Points, in no order, along strands that fork, close into loops and pass close to each other.
In the rows, zero is written as 128.
Points whose rows are less than 167 apart are linked; no others are.
J400: [105 111 117 132 163 141 115 142 145 122 165 156  89 154 190 154  79 144
 134 118 120 106 135 124 162 120 110 127 132 124 146  93 101  48 138 169
 148 100 146  96 105 146  99 137 158 125]
J211: [ 44  79 116 106 172 130 145  75 140 153  87 146 154 113 136 161  58 114
 175 130  91 119 132 133 119  94 138  81  98  82 112 137 150 109 133  89
 159 147 119 144 158 143 100  98  93 124]
J351: [179 119 130 146 123 128 168 133 112 140 162  80 167  93  81  93 127 134
  98  98 170 167  58  97 144 113  66 177 111  98 118  88  79 137 153 159
  85 130 160 136 102 121 136 184 122 152]
J996: [150 130 201 155 152 143 133 156 154 128 129 146 100 167 162 161 174  87
 164 112 128 151  95 141 155  74  81  95 199 135 139 129  99 134 110 171
 138 138 112 110 113 108 122  94  50 127]
J482: [172 123 165 133 120 109 147 138 100 117 124 135 104 101  89 125 118 156
  76 135 109  97 124 125  92 122 143 164 181 163 167  68 118 129 149 105
  92  78 168 154  99 120 172  96 162  96]
J30: [155 127 114 138 102 140 133 126 124 131  97 101 131 143 143 150 160 130
 117 158 131 146 109 140 128 118 100 119 178 117 117 129 112 156 122 128
 115 124 112 113 105 108 176 167 108 154]
J347: [172 132 101 121 105 107 182  87 110  89 145 122 177  70 121 108 192 153
  85 120 165 141 134  99 137 139 117 188 127 101 149 134 163 135 121  98
  96 156 136 164  81 141 160 149 205 137]
J972: [178 113 128 143 125 126  61 154 168 112 156  93 126 160 170 101 140 124
 131 118 146 115  63 130 144  75 125 137 173 114 120 137 143 118 109 193
  63 128 143 153  97 158 137 220 148 135]
J995: [ 55 122 163  83 130 130 110 108 162 146  53 168 157 118 124 108 132 154
 116 128  74  90 131 164  79 132 179 119  76  98 111 187 103 162 148 142
 187 150 109  92 169 137  87 120 108 102]
J618: [ 80 129 136 124 184 111 100 101 146 166 135 142 136 129 165 154 119  80
 190 132 130 154 170 104 157 131 168 150 114  57 153  99 195  88 121 117
 138  99 113 102 102 132 141  58  66 110]
J703: [112 115  41 155 174 147 145 142 178 109 126  66 154 103 159 119 104 111
 113 139 189 127 131  99 176  92 129 124 119 119 132 111 123  81  68 112
 102 115 120 166 102 182 128 162 156 162]
J688: [ 92 114  97 100 128 141 149 169 122 146 156 148 120 135 157 142 112 156
 141 100 129 130 130 113 177 176 122 134 105 115  94 116  75  79 145 148
 167  97 157  66 128 139 102 129 142 137]
J710: [140 175 133  87 132  88 182 116  60 120 144 158  88 132 161 163 159 110
  86 142 119 115 161 167 111 112 140 156 148 119 163  91 152 150 197 119
 108  94 136 163 108 130 190 129 169 112]
J454: [148 100 184 172 147 155 133 175 146 111 181 138  88 154 157 169 137 111
 160 104 122 157  88 141 156  88  83 104 162 136 107 134  87 112 114 195
 121 144 135  99 129 114  93 153 106 128]
J189: [145 143 116 126 116 129 114 103 162 166 141 143 147 121 181 119 163 122
 100 160 151 130 130  83 136 134 158 167 143 119 150 124 159 123 110 107
 110 136 116 153 104 134 200 131 135 123]
J716: [ 98 146 167  78  92 105 142 131 125 115  54 116 140 102  84 121 161 157
 132 136  72  99 131 190  70 144 165 117  67 106 104 177  98 189 162 137
 146 135 117  94 165 109  82 161 129 134]
J880: [122 189 139 134  89 142 122 120  68 148  89 158 126 170 164 139 180 131
 113 153  59 130 128 164 100 149 126 108 101 135 107 164 129 157 123  96
 141 156  71 119 141 121 178 120 120 149]
J193: [117 121 129 143 163 154 108 128 137 200  44 137 158 168 154  94 168 100
 128 137 116 127 122 157 125 119 171  68 132 111 126 162 153 160 130  85
 151 123  96  94 140 133 124  84  78 154]
J534: [163 107 113 144 152 151  82 101 168 186 178 163  91 150 145 120 114 101
 121 130 177 137 126 112 138 111 155 122 137 170 139 166 155 106  89 160
  94 183 137 144 133 148 109  87 121 112]
J427: [123 114  69 208 174 132 104 133 161 117 144  90 117 136 163 135 108  82
 179 111 194 153 139  72 180  61 100 118 140 159  69 135 134 101 126 138
  92 133 126 123 122 153 115 144 115 135]
J259: [ 44  95 118 123 173 144 148 146 144 179 113 163 142 136 155 116  95 128
 137 100 140  98 126 115 160 110 103  88 132 136 137  92 117 108 187 124
 163 104 118  85 163 127 106  69  88 105]
J761: [169 102 133 164 105 149 100 181 137 120 178 126 119 130  89 128  95 135
 115 114 122 172  57 124 146 158 103 154 154 116  91 135  81 142 119 153
 119  94 141 116 116 108 119 183 119 125]
J223: [107 194 104 150 133 110 160 128  89  85 115  73 121 179 144 121 176 118
 133 176  89 113 171 143  86  88 141  91 141 196 131  98 142 149 107  94
 106 122 115 186 136 138 182 110 187 119]
J212: [ 81 126 147 100 112 145  94 100 133 160 128 132 158  92  86 118 127 151
  99 161 146 156 134 103  90 147 130 127 118 139 145 135 136 174 177 106
 158 142 104 132 153  97 118 136 105 111]
J417: [179 120 171 191 141 161  91 119 173 140 165 157  78 146 117 135 117  92
 155 124 146 173  86 122 117  79  97 143 165 166 135 129 145 160 109 154
  96 182 127 127 113  98 145 122  96  90]
J303: [134 158 112  64 129  66 213  98  66  65 160 141 118 121 134 166 163 116
 112 110 121 140 168 158 122 138 122 167 125  96 140 108 164 142 166 134
  91 121 163 171  92 136 166 129 198 134]
J33: [ 70  70 106 119 149 140 157 121 149 164 147 131 136 104 109 121  84 155
 135 109 152 106 128 100 126 128  91  93  98 154 129  93 104 102 175 141
 107 108 134 117 166  90 142  91 104  97]
J914: [138 118 156 126 141 137  73 106 187 126 150 150  98 147 166 115 139 163
 100 125 139  86 120 134 107 109 151 127 139 163 193 103 129  80  92 152
  79 152 173 140 103 154 157 136 189  98]
J719: [138 121 164 179 146 154  92  84 175 117 147 109 100 169 140 143 141  90
 153 147 133 180 102 143 110  63 104 104 155 169 127 118 151 157  99 111
 111 178 117 132  98  95 152 154 114 121]
J7: [138  98  93 122 154 142  96 124 155 184 186 162  93 130 162 157  98 115
 145 133 158 135 136 129 171 118 149 115 125 129 104 174 147 103 103 153
 132 163 105 131 157 138  92  80  82 122]
J168: [ 94 113 124 130 180 132  87 101 152 154 131 146 120 152 137 170 109  91
 176 130 127 162 189 112 147 114 169  98 120 106 144 123 184 115 109  78
 153 144 113 109 117 147 140  63  91 126]
J706: [207 137 138 111 115  76  97 154 114  84 122 122  89 106  79 148 137 183
 131  78 125 135 129 106 114 193 126 166 114  92 104 103 104 107 131 157
 131 109 185 113 111 119 153 142 187 115]
J946: [185 141 154 191 136 141  33 158 171 113 115 121  94 193 167 114 188 109
 117 110 131 112  97 145 125 101  90  71 188 154 161 136 118 115  85 195
 110 146 101 116  71 123 153 158 134 132]
J651: [139 142 141 152 124 130 193  92 128  82 171 111 141 103 131  99 119 121
  93 169 110 125 119 112 106 111 160 201 108 145 177  96 155 106  91  79
  88 124 132 201 102 148 177 154 194  96]
J91: [201 122  95  83 116  91 124 137 114 107 154 104 136  80  97 120  92 149
  87 134 138 117 132 154 121 125 140 163 102 120 114 128 131 112 102 144
  85 154 184 178  85 169 147 175 186 169]
J183: [152 117 182 109  81 124  85 113  98 109 176 126 114 136  71 144 108 172
 141 138  99 130 137 145 119 154 142  87 101 135 123 135  85 144  90 132
 182 162 121 129 179  73  75 154  98 162]
J675: [163 138 110  88 147  99 167 131 117  90 159  83 108 122 142 143 115 156
 118 140 126 115 152 159 107 124 148 154 107 155 159  97 133 106 126 125
  88 148 196 163 112 152 145 170 226 145]
J983: [140 140 115 101  87 125 127  62  94  88 154  92 172 104  97 128 138 147
 109 145 162 171 122 111 125 123  96 168 103 104 133 131 143 145 141 115
 143 174 118 162 117 127 117 191 128 183]
J794: [ 36 141 144 121 144  93 197 128 120  95  64 119 189 106 125 122  89 125
 135 166 104 115 137 150  59 124 157 175 122 110 151 125 164 134 211 104
 170 104 108 150 154 124  66 129 129 118]
J309: [ 75 114 123  95 127 172 129 120 138 200 162 130 158  98 113 109 103 139
  96 154 155 153 127 122 123 155 137 141  93 135 142 140 145 146 151 109
 141 154 121 148 157 127 117 124 109 113]
J325: [198 152 130 170 155 115 113 168 108 165 139 126  75 141 151 109 100  70
 180  72 174 138 159 110 164  93 103  95 165 176 129 182 154 111  94 134
 127 125  96 100 160 120  68  50  49 112]
J470: [202 136 147 111 110 123 185 165 116 119 141  73 138 101  97 119 149 138
 118 120 137 183  58 148 133 128  82 178 123  88 130  92  93 168 148 162
  95 111 168 132 106 118 157 172 138 161]
J83: [ 86 134 166 113  93 141  96 107 142  98 113 167 110  97 100 144 143 145
 130 119 110 137 135 101 138 188 102 148  97  95 128 134  74 159 126 159
 169 135  88  67 132 104 138 110 112  97]
J20: [123 136  64 148 162 120 131 127 174  76 121  63 130 130 132 125 117 135
 126 151 144 118 132 127 117  92 160 119 148 150 148 115 144 107  51 106
  86 120 125 190 100 163 190 153 164 134]
J956: [ 85 171 151  96  84 133  92 141 122 142 113 172 125 131 105 110 178 145
  95 124  95 120 131 190  95 174 157 123 101 114 145 170 131 181 139 133
 206 146  40  73 132 114 122 110  81 124]
J919: [160 101 135  90 111 122 131 160 111 170 164 102  88 106  77 150  87 193
 112  91 113 119 104 159 118 172 122  68  79 146 113 128  73 110 115 125
 157 116 156 109 164  95  93 107 150 133]
J659: [ 86  93  95  86 140 146 148 174 114 180 136 142 138 135 163 129  99 157
 118  95 128 110 125 127 157 121 123  94 109 120  96  98  85 115 173 111
 190 107 147  83 151 144  98 101 140 154]
J835: [164 127  87 152  91 140  97 165 128  86 136 124 126 141 102 144 107 131
 109 131 125 170 115 104 143 175 120 158 162 132  86 138 113 118 107 127
 130  88 147 130 106 136 136 180 161 123]
J845: [172 151 150  86 110  85 158 147  84  81 134 125  77 119  85 186 128 160
 140 109  99 135 160 150 122 183 142 145  97 112 125 112 104 122 134 130
 129 107 183 119 141 116 151 129 176 115]
J614: [120 125 102  74 119 121 137 105 123 159  88 137 142 131 145 168 138 153
 129 156 104 101 146 164 125 138 152 105 120  81 129 169 136 119 108 127
 106 153  94 147 140 136 184 123  91 140]
J728: [ 62  96 141 128 194 142 105  87 142 166  77 147 153 142 125 140  88  97
 182 121 106 147 159 102 129  92 161  87 116  99 127 118 167 119 142  60
 173 152 129 121 135 155 115  77 104 110]
J89: [200 124 126 115 111  75 122 133 117  57 133 135 117 106 106 133 143 172
 105  75 149 134 125  95 109 162 131 201 151 103 118  87 131  93 149 149
  97 106 191 131  78 139 149 132 201 119]
J271: [124 131 156 126  84 141 145  67  84  75  59  90 180 133 123 112 180 131
 141 180 115 134 149  92 102 127 111 119 119 143 108 106 150 168 168  85
 154 151 147 139 142  87 103 146 160 178]
J772: [134  80  75 143 142 135 116 149 155 151 183  99 126 118 144 125  83 151
 118 113 160 108 115  92 140 114  92  82 102 177 100 103  96  75 131 148
  94 117 175 145 128 132 107 148 183 133]
J366: [110 178  77 159 145 100 178 132 110  80 119  55 140 142 113 128 135 108
 122 182 105 105 160 133  91  84 144 114 144 179 146 102 165 141  73  96
  91 118 106 226 129 151 186 127 158 124]
J775: [ 99 169 109  89  88  99 167 133  77 108 116 106 174  89  99 143 145 112
 116 184 122 117 165 148  83 148 141 138 112 135 133 147 179 166 173 100
 107 128 120 192 151 118 144 133 128 143]
J786: [141 124 107  89 124 120 123  92 177 169 138 142 144 118 153 146 124 128
 139 148 134 105 133 122 151 144 142 138 132  79 132 154 150 112  74 138
  71 147 107 153 137 138 194 112  75 120]
J5: [137 128 159 126 122 142 107 143 123 142 116 143 118  87  74 119 118 186
  85 119 139 116 119  98 105 163 104 127 148 163 157  74 100 132 149 114
 136  88 161 113 126  99 158  81 130  97]
J799: [ 55  86 120 124 131 149 137  89 103 130  75 112 177 111  88 108 113 134
 151 137 117 134 119 107 118 123 103  88  94 133  67 133 114 141 173 100
 175 143 142 115 158 123  82 151 109 141]
J222: [137 135 141 145 145 132 193 118 117  88 169  77  96 124 144 117 138 144
  95 162 115 117 141 139 102 101 160 172 118 160 192  89 123 125 121  98
  92 119 166 177 109 143 150 168 226 110]
J263: [131 130  87 144 115 140 122 108 116 111  81  74 148 149 131 152 145 111
 128 170 130 157 132 136 136 107 125 112 168 127 103 131 136 138 103  91
 139 128 114 134  91 144 138 177 118 182]
J985: [106 140 116 109  81 126 160 134 125 128 112  82 154  84  87  95 141 154
 119  96 155 163  84 100 142 167  94 191  69  74 101 139  93 172 164 178
  97  96 108  80 151 111 115 154 110 110]
J74: [109 130 152 143 136 143 116  95 140 126  87 192 115 179 130 147 134  84
 157 111  76 119 147 149 118 146 128  68 117 137 184 132 124 112  84 111
 171 181 107 110 111 134 152  71 121 124]
J968: [166 104 145 165 135 140  54 156 151 116 166 190  82 135 118 139 128 124
 125  86 137 110 139 114 142 170  99  99 165 150 141 160 104  99  93 196
 131 155 131 108 116 117 105 108 136 105]
J355: [107 131 125 123 180 108 114  74 154 127 153 133 125 151 203 153 119 106
 162 133 156 121 140 111 163 102 156 183 143  73 173  93 168  63 105 124
 108  98 116 128  94 143 158 101  87 109]
J754: [111 122 127  27 104 103 165 116  97 137 106 138 123 122 137 166 127 170
 125 145  69  94 161 199 118 141 166 111  93  83 121 151 123 141 135 129
 156 149 117 140 168 138 143 126 120 143]
J81: [110 133 140 156 184 145 111 140 127 161  68 167 163 178 145 107 159  77
 143 105  87 112 135 162 138 132 176  68 121  96 170 124 145 113 121  79
 169  88 109  77 117 173 148  30  84 145]
J755: [ 60 154 134  85 116  76 187 122 109  81 107 109 189  60  87 130 137 146
 108 153 145 131 154 142  72 146 148 180 104 112 156 129 175 139 197 127
 150 118 117 174 152 109  78 119 130 120]
J56: [140  99 144 161 121 131 120 169 137 123 150 193  89 122 132 120 132  99
 112  60 140 113 138 155 163 188 105  60 157 150 154 164  78  91  73 177
 156 156 111  71 143 104  80  96 126 138]
J760: [224 170 165 140 102 139  65 153 111 143 147 117  92 153 137  96 169 150
  80 135 116 137 107 143  77 154 139 133 123 168 145 127  96 146 130 154
 116 138 162 131  88 118 157 150 197 147]
J257: [137 150 142 128  77 114 154  71  86  51 107  81 189 100 102 124 168 147
 141 161 152 145 151  82 112 140  99 148 103 130 134 100 168 154 149  99
 131 154 132 167 151  90  90 148 164 174]
J504: [139 140  63 127  95 127 134 145 108  57 129 100 142 125 108 164 111 126
 111 149 133 162 142 122 131 138 125 146 150 138 112 127 145 109  96 106
 138  98 138 158  99 160 131 177 168 159]
J849: [145 108 162  69 111 103 139 150  82 128 160 115 106 136  85 155  82 194
 126 118  91 101 141 173 112 162 145  78  88 142 133 113  97 118 111 111
 191 124 143 121 181  92  66 103 141 152]
J963: [157 134 172 136 115 130 133 142 143 149  94 128 128 164 165 145 181 118
 142 136 125 124  88 140 153  90  80  96 199 108 143 117  96 151 117 155
 114 120 103  95 112 101 156 136  54 145]
J419: [191 117 155 203 141 159  95 161 154 150 170 148  87 155 127  88 109  86
 147  99 162 135  95  84 139  85  85 125 180 196 110 142 130 127 109 183
  73 148 144 123 133 117  97 116 117  84]
J527: [124 160 122  93 121 109 197 162  76 103 153  78 137 147 109 131 133  81
 136 183 100  89 167 181 128 106 150  86 115 177 131  88 143 180 146 103
 107 107 178 192 163 129 110 124 186 166]
J126: [ 78 139 148 127 132 115 180 110  71 103  87 115 152 138 139 129  83 107
 140 183  98 106 151 152  88 100 141 166 147 108 171 104 187 142 207  91
 164 109 108 141 156 124  83 139 119 138]
J768: [111 132 164 155  99 163 142 175 138 153 178 159  88 127  93 107 138 122
 122  78 136 137  82 146 167 157 107 121 125 125 107 160  86 159 105 173
 138 113  86  45 172 100  83 128  72  97]
J321: [ 98 119 136 119 166 164 145  94 128 155 133 131 113 172 165 142  65 129
 106 154 111 124 131 145 111 109 152 126 141 135 198  96 147 109 134  93
 153 121 109 136 135 127 135 117 127 114]
J123: [103 126 147 152 113 151 146 178 136 153 154 203  90 120 125  90 152  89
 128  47 161 107 117 153 183 166 115  85 131 154 127 167 100 127 108 153
 178 147  69  45 179 121  59  78  71 125]
J491: [158 128 138 120  93 151 182 165 112 130  96  85 118 124 114 131 168 140
 120 146 114 155  87 169 125 124  93 135 157 107 114 117  94 186 157 136
 111  96 125  99 131 102 151 165 124 154]
J758: [204 123  86 133 112 106 107 144 140 110 133  74 143 107 139  96 136 135
  95 124 174 115  92 124 128  87 127 170 153 113 121 130 141 116 106 160
  70 152 160 161  80 168 152 212 180 159]
J405: [ 89 183 154 112  84 118 110 138  86 128  84 178 150 152 129 122 171 142
 120 157  67 107 153 166  75 165 153 107  99 136 130 165 149 166 151 108
 188 148  74 118 161 114 139  93 104 130]
J9: [126 104 138 126 144 139  69 108 181 142 188 164  96 160 169 122 104 138
  99 129 140 110 114 128 118 111 183 137 131 155 163 145 167  74  82 164
  82 145 151 164  99 179 139 116 156  98]
J673: [108 124 143 120 122 156 112 114 152 128  96 179 115 147 130 150 142 138
 134 127 110 121 151 129 136 162 103  99 125 127 144 128  89 129 112 123
 158 152 125  90 122 109 144 101 118 128]
J925: [214 163 148 171 175 108  68 171 124 125 141 117  70 141 163 102  96  83
 167  65 152 120 168  85 155  93 108  97 165 159 133 209 172 103  81 141
 103 116 114 131 138 146  73  84  77  89]
J934: [ 84 119 110 144 143 169 135 165 161 207  46 127 165 131 129  85 150 130
 121 131 127 129 116 167 112 143 155  84 143 134 126 143 155 160 157  80
 152 105 104  99 148 137  97  99  96 131]
J536: [115 137 160  90  98 113 165 138 115 112  52  71 131  80  74 128 155 157
 143 105  88 134  87 183  95 141 140 133  51  87  89 153  80 193 169 147
 131 118 118  68 156 105  82 173 129 136]
J937: [ 46  90  79 134 140 144 148  89 141 142  99 130 180  88  99 141  81 105
 164 131 140 143 126 106 144 121  94  97  83 103  79 146 140 124 147 109
 141 157 112 147 140 136  99 144  91 147]
J847: [ 65 113 112 132 125 126 135 140 162 168  94 149 137 111 115 137 136 110
 172 125 125 138 120 134 161 163 148 113 136  75  95 171 136 135 115 124
 134 103  73  80 138 135 110 115  52 114]
J638: [100 100  67 135 146 142 116 109 137 164 212 143 134 108 145 138 108 112
 113 124 206 143 139  79 169 125 120 161  87 146  92 122 134  89 157 160
 132 143 136 158 122 156 120 139 115 134]
J957: [149 169 155 111 110 118 170 156  58  72 163 132  85 178 120 167  81 122
 121 159  65 107 128 182 111 137 156 136 131 160 157 125 135 114 124 134
 133  73 141 142 145 115 111 136 157 135]
J221: [170 163 169  97 129  93 160 130  61  76 151 109  64 141 106 173  81 146
 145 133  93 119 137 148 120 145 136 163 102 116 163  87 121 110 159 137
 141  81 177 129 138 109 108 148 173 132]
J759: [ 73 132  98 146 107 136 194 169 158 133  40 124 162  85  98 122 139 138
 143 149 105 143 137 165 111 175 114 142 135 120 100 143 137 144 153 105
 108  75 119 118 153 131 125 130 140 119]
J887: [132 112  56 177 177 142 101 144 186 141 165  67 127 100 160 113  93  92
 147 129 195 115 108  90 175  60 108  91 131 133  94 152 131 106  74 150
  72 124 123 167 117 160 105 165 134 152]
J569: [199 152 132 129 112 129  85 137 138 120 124 142 105 149 171 121 171 162
  96 133 116  95 140 140 105 144 133 126 141 155 148 127 109 116 102 154
  94 145 159 123 101 122 193 138 195 127]
J398: [ 79 129 146 129 155 137 132 136 136 160  95 177 130 146 164 121 147 100
 187 109 118 108 145 108 188 151 157 108 129  80 113 168 126 104 104 126
 154 102 116  74 146 145 103  65  57 122]
J554: [188 111 175 134 105 123  45 157 144 145 182 210  89 135 113  94 123 131
 114  78 140  89 118 107 134 164 129 138 167 135 113 156 105 108 102 221
 112 150 147 117 101 139 108 105 105 106]
J401: [116 109 128 139 180 139 140 114 145 135 107 158  95 190 152 143  80  96
 117 104 107 129 128 170 122 112 133  60 140 140 209 107 130  92  92 114
 155 136 106 105 113 133 120  68 122 118]
J39: [155 130 113  86 139  79 223  92  84  94 160 116 139  79 111 139 179 137
  92  96 146 145 156 136 134 132 113 188 118  89 173 109 172 132 156 113
  87 143 155 177  82 140 138 126 202 134]
J516: [ 98 150 136 121 121 136 207 142  63  89 107 119 129 180 122 144 114  98
 141 181  39  90 146 190 113 109 154 102 122 161 133 108 146 142 136  97
 125  94 136 157 175 131 110 109 151 144]
J44: [156  78 122 172 140 146  79 155 165 149 169 135 115 139 126  83  98 135
 120 100 155 101 102  75 131 114 101  99 155 204 104 115 105  91 112 170
  69 126 173 135 124 127 105 110 161  85]
J796: [179 187 152 159 148  90  47 122 158 121 150 145 113 142 175 128 159  71
 188 107 164 150 142  81 167 112 127 161 179  86 129 135 171 142 103 133
 118 119  95 113  95 114 172 114  57 114]
J323: [139 130 132 166  89 102 120 103 148  73 166 138 165 114 122  84 115 127
  93 151 122 126 107  85  94 125 177 202 133 152 133 108 152 116  81  76
 104 142 130 206  75 151 189 147 181 101]
J32: [ 89 113 103 108 108 123 174 150 123 127  56  71 154  69  69 102 146 170
 133  99 142 139 101 155 122 138 109 136  67 107  75 134  88 165 196 143
 124 100 120  72 155 119  84 161 136 145]
J863: [193 121 161 120 121  78 170 148 101 104 128 141 105  86  97 119 149 154
  84 102 144 106 132  99 108 141 153 196 156 122 134  57 106 122 172 120
  87  87 189 145  79 134 163 105 193 106]
J47: [185 148 142 137 112 110  94 110 158 105 148 160 138 144 168 115 142 100
 148 122 157 135  98  76 159 125 124 193 190  75 104 149 147 131 108 156
  95 130 104 142 114 117 167 162  72 105]
J17: [102 133  98 170 101 160 185 143 133 145  72  88 174  80 100 102 140 109
 113 174 128 174 141 123 125 162 105 148 118 140 125 125 133 165 131  72
 105 102 116 164 137 124 136 159 154 129]
J143: [108 116 150 136 131 154 107  87 136 131  33 160 128 118 123 129 175 121
 152 123  99 104 136 112 145 131  89  87 151 122 109 120  80 150 136 123
 177 148 138  70 105 114 143 122 117 143]
J901: [ 77 162 122 118 116 105 166 152  99 148  81 112 196 114 130 113 144 113
 123 190 102 100 162 176  68 132 162 117 120 145 130 158 190 168 182  79
 135 140 109 195 169 119 128 125 123 144]
J175: [ 74 130  92 138  96 116 164 141 162 129  45 120 175  87 101 130 138 129
 153 137 117 146 114 140 124 169 114 143 131  72  85 172 140 145 129 122
 116 106  83 100 137 127 128 151  89 125]
J682: [102 120 131  38 126 109 177 109  79 106  93 117 141 114 125 159 130 163
 122 127 109 119 166 157 105 129 134 145 107  88 131 100 129 141 189 120
 167 139 149 131 144 138 116 126 155 148]
J77: [137 174 116 100 124 115 165 144  85 113 147 161  93 155 151 168 130 134
  94 161  85 113 143 175 101 138 154 151 135 148 167 118 141 119 138 120
 132  94 129 148 122 142 176 108 150 119]
J444: [164  96  67 141 120 119 111 163 117 147 179  92 133  91  90 118  73 146
 108 106 157 134  93 103 144 136  73  98  91 152  71 116  77 101 138 139
 111  96 163 143 115 120 111 163 155 161]
J883: [ 95 124 138 102 115 162 157 162 117 172  77 110 184 142 122  88 136 139
 110 155 102 106 125 198  76 139 168  99 120 143 110 162 158 190 168  76
 181 137 126 141 168 140  78 124 127 150]
J463: [105 102  88 108 138 125 116  79 137 131 195 142 153  98 131 124 124 146
  97 132 183 145 136  85 150 135 136 183 103 124 130 102 142  59 135 135
 133 150 147 168  97 154 135 148 142 119]
J72: [139 127  92 114 112 112 132  56 121  79 170 117 187  92  99 123 145 153
  88 125 180 140 135  97 133 115 113 183 117 122 155 125 177 103 111  93
 132 173 137 183  89 151 126 166 167 151]
J544: [190 127 160 145  98 114  51 134 164 100 147 194 114 134 133 104 136 128
 136  90 137  95  97  78 144 144 122 186 188  98  97 138 101 117 118 189
  97 138 143 125 105 114 145 159 107  93]
J313: [113 110  97  64 115 124 142  74  95 117  96 112 169 105 138 136 150 156
 113 127 154 157 152 120 129 139 124 156 106  79 105 125 126 144 177 117
 178 174 128 122 122 150 113 160 147 178]
J411: [194 170 137 161 167  95  42 167 160 118 158 126 107 150 151  99 116  79
 180  90 156 125 160  72 167 113 146 137 177 129 125 167 170 110  74 137
  85  93 124 131 113 141 130  87  68  94]
J207: [ 83 133 168 110 116 149  89 119 136 161 117 148 121 122  97 126 138 140
 110 141 139 161  97 158  94 123 124 116 135 132 146 143 123 200 167 135
 177 139  70  86 138 100 109 134  66 114]
J105: [ 84 129 143 127 152 170 181 138 127 162  87 116 148 153 149 112 113 123
 101 166  94 134 149 147 103 120 140 115 139 160 176  90 142 133 153  65
 145 110 125 143 141 128 127 100 154 111]
J269: [135 126 129 148 158  95 103 104 175 136 157 129 142 127 165 119 137 121
 127 131 169 109 124  63 138  95 176 181 173 119 175  99 168  66  97 112
  92 117 130 147  82 157 176 112 126  90]
J51: [ 43 112 158 118 144 136  93  77 165 153  59 182 143 117 129 120 140 117
 157 123 101 128 147 115 100 129 150 111  95  80 111 166 117 159 155 139
 182 173 106  91 150 127 100 111  91 102]
J645: [109 111 157 114 103 147 129  75  85 104  69  90 166 134  92 104 146 141
 157 161  97 116 125 113 111 125 112  98 109 132  76 110 114 157 162  94
 183 140 167 120 161 100  84 156 130 158]
J292: [184 138 152 170 150 131  38 130 183 121 130 127  86 179 184 107 164 106
 144 113 164 103 108 124 139  74 120 106 180 144 143 157 146 122  85 181
  73 143 121 127 106 138 144 163 116 112]
J148: [102 113 150 148 176 137 139 141 130 154 100 182 128 161 172 125 131  87
 157  85  85  95 135 136 183 133 175  87 140  85 153 141 112  83  89 106
 165  84 110  69 138 162 106  40  80 151]
J780: [110 110 114 141 135 172 172 137 129 158 109  89 143 113 121 107 138 150
  94 170 131 150 151 120 119 144 117 126 133 176 155  88 120 131 133  72
 119 104 143 142 133 116 135 131 172 112]
J609: [154 146 129 186 115 144  64  95 172 109 152 111 119 186 137 113 122 119
 132 150 115 153  93 131  89  94 131 118 136 176 127 147 143 159  57 108
  89 165 119 162 103 108 189 179 147 107]
J830: [152 157 124 150  93 118  77 111 142 106 153 154 140 155 115 112 103 136
 115 155  90 138 119  98  71 130 155 152 144 180 137 125 162 132  70  94
 107 140 132 188 104 130 203 121 152  97]
J553: [104 107 109 121 163 151 149  83 104 129 152 127  93 153 176 156  45 138
 119 144 110 117 121 150 144 107 131 165 125 105 153 100 116  83 146 128
 159 105 120 107 126 130 111 149 132 130]
J498: [159 104  90 108 112 133 142 157 107 167 142  77 132  93  85 134  99 159
 111 129 135 131 100 154 145 148  93  90 111 153  86 115  81 144 134 102
 137 103 158 115 138 103 102 141 143 159]
J94: [136 136 189 101  84 123  68  96 112  96 149 142  87 121  79 155 132 174
 115 120 108 152 139 122 126 167 127 129  82 101 132 128  75 166 120 151
 184 148 101  94 150  92 120 149  98 122]
J546: [128 133 117 140 173 137 121 164 145 199 131 142 119 134 137 116 114  81
 174  91 178 134 163 109 169 110 134  72 141 159 150 143 178 108 117 113
 133 122 107 100 165 128  77  20  60 107]
J483: [102 109  95  98 145 149 116 115 140 213 187 136 143  90 136 123  98 114
 122 139 180 131 122 112 172 119 133 143 107 115 101 141 137 131 143 150
 124 148 107 145 149 145 113 111  73 129]
J169: [118 105  91 194 161 123 118 134 140 135 131 140  97 141 157 153 111  98
 208  95 152 114 166  67 185  84  83  93 137 168  68 136 127  92 138 142
 125 133 127  98 154 129 105  99  94 121]
J653: [152 115 163 149 112 144 114 174 131 130 207 148  87 135 110 139 115 135
 127 101 126 165  76 121 167 152 111 156 130 110  93 154  62 135 113 194
 131 122 126  79 138 102 110 160  99 114]
J340: [143 188 109 142  89 132 126 136  72  84 115 116 121 188 158 150 174 121
 126 161  77 131 157 150 105 126 136 115 115 170  95 145 112 148 106 105
 117 139 124 143 133 136 174 147 183 153]
J225: [124 122 108 131 107 132 161 140 114 139 170  87 157  93  66 106 109 138
 121  82 175 173  71  91 151 151  86 170  50 100  93 119  78 147 169 179
 112 105 125 104 138 123 132 164  99 139]
J480: [104  89 113 158 150 130 120 140 113 148 137 166 100 133 163 138 130 116
 180  88 146  94 159  89 182  92  79  75 118 153  60 140  78 109 156 165
 162 146 129  77 164 107 100 103  87 136]

A fork is a point with three links, a tip a point with one. Leave the first point through the second and follow the links. Name the first fork or tip that comes.
J419, J417 -> J946
J728, J211 -> J983
J759, J175 -> J126
J123, J56 -> J546
J880, J340 -> J480
J323, J830 -> J673
J482, J863 -> J957
J398, J847 -> J321
J223, J340 -> J483

How many points has the smallest loop of links through each point below? Write - if it is on no loop.
J830 -> -
J614 -> 18
J761 -> 9
J569 -> -

A tip is a point with one link. Name the tips that can be reached along the links from each point below, in the order of the rows.
J454 -> J51, J546
J830 -> J33, J946, J126, J143
J703 -> J5, J760, J527, J480
